Each row is a point on a tangle of strands that fork, close into loops and nearly touch. The rows are in no order.
Points whose rows are less than 48.4 apart are linked; no others are.
rut: [ -1 -13 -12   3   2  -7   3   0  -7   0  27 -29   8 -19  11   2  -1 -12
  -4   0  15  10   0  -6]
naku: [  6 -17   4  14  -9 -20   6  -6   4  10 -13   9 -18   4 -15   3  -2   2
  12   9   0 -11  -6  -9]
vod: [ -8   8   0 -28 -18  -4 -21 -10 -12  -2  -5  14  -2 -16  -1  -7  -3 -14
  -6   1   2  -4  -8  -8]
regak: [-16 -11 -10 -27 -11  -9  -3  -7  -8  -3  12 -29  -3   2   1  -4   7 -10
  -1  -2  -7  13   3  -9]
Demem: [ 10 -24 -16  -9   8   7 -13 -16   5   8 -11  -3  11  -4 -10  13   7  -3
  -8  -1   5   0  13  -6]
Bimin: [ 21   7  12  -3  -4  -5   8  13 -20  -6   1  -9  15  -6   1  -4 -11  -7
  13   8   3 -12  10   1]
Poze: [  1  16   2  53  14   4  14  15  -1  12   3   1 -28   2   8  19 -11  16
   8   3  -9 -13  -4  13]
fela: [  0 -10  -9 -21  -2   6 -17  -5   7  12 -15  10   4  -2 -18  11  10 -17
 -14  -4 -10  -4  11   2]
von: [ -1  12   9  -2   6  -5  21   0 -21  19  32 -14  29   6  34   7 -16  23
   1  -4   3  -1   2  13]
Suro: [ -2 -17  -4  -7  -9   4  -7 -15   5   4  -4  -6   3  -4  24  11   6  11
   9   1  -8  15  -5   9]
vibo: [ -5 -12  -8  -9 -13  11 -20  12  19  -3  -8   0 -24 -16   1   2   3 -17
   3   6  -6  -4 -11   8]
labe: [ -9   6  -4 -10   4   7  11  -5  -6  -1  10  -7  24  -3  10   1   2  -1
  16 -14  17  15   1  -9]
Vagod: [ 10   2   4 -12   5   0 -10  -4  17  -7 -17   4 -17  13 -44  -9   1 -12
  -5  -5   3 -13  -5 -19]
nokuv: [-11  -2  13  11   2  10   6   3   5   3  29 -15   3  -7  47   6  -8  26
   5   7 -12   4   5  25]
Nuz: [ -6  -5  12 -21   4   5 -27   5  -3   7   7   2   9  -3  -1  18  -8 -23
  -2   0  -1   2 -11  16]
lele: [  7  -8 -20  -5   3   4   7  -9  13 -14 -10  -5 -13   1 -32 -16  15 -15
   1  -5   5  -4  -1 -22]
Pili: [  5 -15   4  10   8  11 -20  -8  -5  -2 -15   2  10   5  -2   7  -3  -3
  -7   9  16   2   6   0]
nebom: [ 14   9  -2 -19   0  -1 -12  11   6   4 -20  11 -26  11 -10 -16  -1   1
  -3  11   0  -3 -13  -6]
rofan: [  3  -4 -15  -7 -12   9  11   5  -4   9   6  17  14  -7  25  -9   2  14
 -11   2   8  12  -1   4]
ziteg: [  6  -1   4  20  20   2   1  -3  12  -4 -19  19  -9  10 -10  -4   7  11
   4   2  18  -7   3   2]
Redon: [  5  -9   2 -10  -8 -10  11   7  11   0   6  16   7  -1  11  10   4 -11
   1  -2   2  16   1 -24]
Zit: [  0  16  26  20   0 -10   4   6   4  -5  -7  11  -7 -16   6 -17   0  12
  -5   3  -8  -7 -14  21]
Nel: [  3  -6  -4  -8  -5   4   9 -11   0  15   5   1  16 -22  31  10   5  17
  -7   0  -2   4   0  14]
pud: [  5   2  16   8  27  -2 -11  10  -6  15 -15  -5 -14  -6   9  12  -1  -6
  -1   8   9  -4  -4  14]
nolor: [  0  -4 -27 -32   7   5  -2 -17   7  -5  -6  -8 -11   3 -38 -10   0 -26
   5  -9  -1 -11   9 -19]
keve: [ -2  -3 -17   4   3 -12  -1  12 -17   9  -2  -8  -1  -2  -4  -4   3   6
   3  11  10   5   9 -15]
Vot: [-17   2   2  -8  -2 -10  26   7   1  19   3  10   5   3  -8   1  12   6
   6 -11 -11   9  -6   8]
fakas: [-17   8  19  45   1   1   6   5   8   1   6   2 -21  -4  10  15   2  26
  17   2  -5  -8   1  22]
saz: [ 22 -12 -16  -6   8   2  23 -22  -9   6   0  -4  17   4  -4  -6  -5  -1
   3   3  15  -2  -2 -13]
kenu: [ -6  -5  -4 -20  -2  -5  14  -4  -4  21   4  15  12   4   0 -14   6   6
 -12  -4   0   6 -10   6]
Laz: [ -8   2  -4 -19   6   1 -21 -12   7   0 -11   7   7  -4 -23  23  -1 -23
  -4 -18 -17  -7 -12  -6]
Zupo: [ -5  -9  -7 -26 -21  19 -20   0  14  -1   8   3 -18  -6  -3  17  -7 -26
  -2  -1 -14 -11 -11  19]
tekem: [  5 -13  18  18   9 -13   2   1   4  14  -9   1 -13  19  10  14  -4   9
 -10  14  -4   8  -3  -4]
mabi: [ 10   8  -6  -4   6   4 -30  15   6   4 -12  -3 -10  -8   0   0  -2  -1
 -17  15   8  -1  16  -1]
zumo: [-19  -2 -20 -30   2  11  -7 -13  -6  -2   2   0  -5   8 -24 -12   2 -19
  -3 -15   8   4  -4 -24]
Sus: [-11   4  -8 -37 -19   3 -11  -8   9   7   8   8  -4  -9 -11   7   4 -26
 -14 -11 -26  -1 -18  11]
kape: [ -4  14   8   8  -6 -10   8  -5   1 -16  -1  11   9  -9  -4 -15  10   1
   1  -3  -1   3   3 -12]
gevuk: [-17   5  24  16  -6   7 -13  -1  11  -2  -9  17 -15 -11  16  -6  -5  14
   0  -4  -2  -3 -12  20]
leg: [  2   8 -26 -29  -5  16  -8  -1   5 -18  -2  -2  12   4 -11   3   4 -36
 -17  -9  -8   3   7 -13]
Turil: [ -8   2  -2 -12  15  -2  -4   4  -8   2   0  -4  10   6   5  -9  -5   7
   9   6   6   8   8   1]
Goli: [-12   1 -12   5   5   3  22  -7 -18   3   1  12  17  10  -9  -8  -7   2
  11 -14  12  11   2 -17]
Sab: [-10  13 -15   4 -13   2  -2   3  -4 -17   1   3  16  -9  -7 -17  -3   5
   0 -16  -1   7  -4 -20]
tola: [  7  16  13  50  22  -1  11  10 -23  17   7 -10 -20  20  11  20  -3   6
   0  19  -5 -18   6  23]
Peten: [ 14  -3  -2  -3  -3   8   1  13   1   5 -10  18   0 -11   6   0   7 -14
   8   3  13  -2  10  12]
natup: [  3   5  26  26  18  -4  -2  21 -19  10  -5  -9 -19  12  17   2  -5   3
   4  17   5 -12   2  18]
zugo: [  4   0   1 -18  -5   1  -3 -11  18 -25   3 -14  18   4   7  -3   1  12
   1 -12  -1   6  -4  -2]
beki: [-10  15   6 -16  -5 -11 -15 -11  -5  -7 -16  17 -10  -7 -18 -20   0  -2
  -1  -7   5 -11 -12 -14]
bifit: [  8  11  27  30  10  -5  15   2   7   2   2   1  -7  -6  18  -4  -1   8
 -21  17  -9  -5  -1  15]
bobid: [  4  -9   6 -20   7  12  -8   0  -3   9  17 -13  23  -1   8   9 -15  -8
   0  -1   4   0  -7  16]
Godib: [-2 12 -6 26  3  2 10 12 -3  2 -5  2 -5  0  5 -5 10 15  5  4  1 -3 15 17]
zab: [  0  15 -22 -29  12  16 -11  -1   5 -17  -1  -6 -15  -4  -8 -13  10 -27
 -10   0  -6   2  -6  -3]
zadam: [ 15 -14  12   4   6  10 -17  -1   6   9 -23  -8 -18 -10  11  16   2   0
  12  15   1  -8   7  16]
devem: [ -5  22  15  28   8 -19  32  -6  -1 -18   2   8   1  17   3  -8   8  19
   8   1 -11  -2   4   1]
kabe: [  4   1  10  -2   1 -17  14   8   3  -9  -6   4   6  -2 -27  -6  15 -12
   2  -9  -3   3   7 -14]
gatoz: [ 10 -17  -7  -4 -10  -6  29 -10   0   0  10  -9  11  -4  -3 -10   5  -4
   8  -7  10  -1  -2   7]
kiv: [ -1  -3  -3 -19  -4   5 -18  -9  -6   3   5   4  23  -8 -19  10 -15 -29
  -5 -13  -5  -3 -19   4]
Bozub: [ -8   2  -8 -12 -17  -1 -10  -4  -9   0   0  15  -2 -12  16 -18   4  -5
 -13   6  11   6   7  -5]
zotun: [ -7   7   0 -38  -6  -2  -1   0  23 -16   5  -9   9  -3  -2 -11   9  -4
   1 -11 -14   6  -1   2]
Kam: [  8   5  -9 -16  -7   9  -3  11  19   3 -14   5 -20  -5  -1  -8   4   1
  -1   0 -15   0 -17  12]
gik: [ 10  -5   5   7   1  17 -10  10  10 -14 -18  20  -5   8  -2  -5   7   4
  11   4  10 -12  10  16]
fud: [ 14   8   3  35   1  -3  21   3 -16  -4  22   2   5  25  15   7  -8  25
  -1  18  -2 -15  15   8]
kamo: [  1  -4   0 -13  -1   6 -14  -7  -6 -18 -25 -15  -1  17 -30  -1  10 -20
  -9 -14 -17  -4  13 -14]
Vur: [ 13  -9   6 -11   0 -12  -1   7   9  -2 -10   7  -4  -1 -19  13   9 -24
   1  -1   0  10   3 -24]
zus: [  8  -1  11  12 -11 -10  11   1   5  -5  -7   4  -8   2   5   2  -1   3
  24  -4  -3  -4 -16   7]
Tiko: [ -5  -3  14  26   3 -11   5  -3  -2   0 -16  18 -23  19 -14  -8   5   5
  11   6   9  -9  -9 -16]
pag: [ 13 -23 -21 -25  13  10   1 -18   7  -3   2 -15  24   3  -4   1   0 -10
  -6  -1   9   0  -1  -6]
bezu: [ 17   9   6  37  -1 -14  17   7  -9   1   5  -3 -17  12  -5  -5   4  17
   0  12  -2 -15  12   2]
dugid: [-14 -12   3  10  -3  -9  -5  12  -7   6  26 -22   4 -10  10   2   4  -2
   9   8  14  -4   8  17]
les: [ 11  -9 -12  20   3  -2  42  -7  -6   5  16  -7  19  -1  13   2  12   7
   8  -4   5   6   3   7]
soko: [-10  -2   4  -7  -9   0   0 -17   3 -16  16 -19  26  11  17   2  -5  12
   1 -22  15  12  -5  -1]
dor: [-11   8   0  17   0   0  22  -5  -7   4  27  -6  30 -13  26   7  -7  23
  -8 -13   6   4   5  13]
Kip: [ -5  22  -9  -1 -15   1 -10  15   0  -5   2  -4   7 -19  -6   6  -4  -1
  -3  -9 -20  18  -8 -14]
zalov: [-10   4  -7  -5   6  -1 -12  -9 -12   5 -16   9  -4   3 -28 -14 -11   4
   7  -3  16 -17   6 -15]
bezov: [ -8  13   8  12   0  -2  15   6  -4   2  13  -5   7  12  29  14  -4  33
   8   7 -14  13  12  13]
Goluf: [  7   8  -9   5   7   9 -14  15  13  -4 -29   4 -23  -9 -10  -7   6   1
   3  -4   8 -19   5  19]
rutug: [ -4   0  11  14  -9  -3  -9  10   3  10 -14  -5 -22   7   5   2  -3   2
  -9  10 -15   5  -6  -3]
volob: [-11   8  18  25  13 -13  27  -6   3   4  13   8  -3  17  10  -4   3  20
 -16   9  -8   2  -2   2]
Gares: [ -8 -10 -16 -22 -13 -10  -1 -10 -10   0  23 -16   4 -12   3  -2   4 -20
 -12  -5  17  10   2 -27]
miv: [-3 -4 -5 12  9  4 29  5  0  9 12  4 10  5  6  6  2  3 18 -7 -9 13 -8 19]
Bulub: [ 19  -1   2 -14 -10  -2  -9   9   0  -4  -6   2   0 -11 -10  -1  -6 -12
   5   5   3 -16   0   9]
vev: [ 16  -6  10   5   3   1 -23   6  -6   4 -19   3  -7   7 -12   6   3  -3
  -8  11  13  -8  20 -18]
zoz: [-11   8  -6 -30 -10  -4 -15  -5   1 -18  -6 -15  -8  -1   7  -4  10 -10
   9  -3 -12  15   4  -3]
Doto: [  3  -2   4  25  11  -5   5   3   2   8  -1   9  -1  17   0  17 -11  11
  -2   7   1  15  -3 -28]
Davim: [  0   9 -12 -33   8  10 -15  -2   8  -4 -12  10 -10  11 -12 -13   5 -14
  -8   6   4   8  -3 -18]
pibo: [-11   9  11  29   4   9   3   8   9   0  -9  -3  -7  -4  23  15   0  24
   7   9 -14   6  11  17]
nipos: [ -1  -2 -10  15  -6 -15  23   3 -19   6  13   1   9   4  -3 -11  -3  16
   8   5   9  -2   8 -23]
sul: [ -2  -4  -4 -20  -8  -2 -27  -7  13 -14   6  -5  11  -1   8  -6 -16  17
  -1   4   0   1  -9  -1]
Miru: [ -9  -4   7  25  11  11   8  -7   8   4  29 -17  15 -16  29  13 -10  19
 -12  -6   1   4  10  22]
zaben: [  6  -3   3  -4  13 -11 -10  -3  -6   4 -14   6 -25  12 -43 -20 -16   6
   0   0  13 -15  -5 -32]
bam: [  3  -3  -3 -15  -4  10   1  -3  -2 -24   2 -12  15  11 -27  -8   9 -22
 -10 -20  -9   4  14  -6]
tadi: [ -8   1  11  22  -8   5 -14   1   7  -8   1   9   1 -10  -1   5 -11   7
  23  -5   0  -7 -12  10]
Gipe: [  0  -4  -4  13  -1   8   2  16  17  10   4  12  -2  -3   8  18  -3  -1
  -1   6  -4  21  -6 -13]
fanat: [-19 -12   8  -5 -18   6 -10   6  -8   3  14  -5  -1  -5  16  -5   1   1
   1  -3   2  -9   1  28]
Pok: [ 20   8  -7  34   0  -1  29 -10 -32  -2  28  -8  14  19  15   0 -14  19
 -12  12  -1  -3  12 -12]
Kad: [  4   7  10   4 -10  -7 -19   7   1  -5  -5   4  -4  -6 -12  -1  -3  -4
 -14  -1 -18   4 -17  -4]

How many points has the smallest loop of links through each point below? Write 0 if it is on no loop.
Kad -> 11
bezov -> 0
labe -> 5
saz -> 0

A tip is a point with one link. Name the tips that can be reached along the links from each point below, in the order of the rows.
lele -> Suro, mabi, Sus, bobid, kamo
Bulub -> Bimin, devem, Goluf
keve -> sul, fanat
natup -> von, zadam, Pok

A piece is two or more points that can be reached from each other along the links. Count, over all rows, the pieces, the separate loops (a circle has one, a figure eight two, a Y none), the forks (points with three links) and the tips (points with one).
pieces -> 5
loops -> 2
forks -> 7
tips -> 13
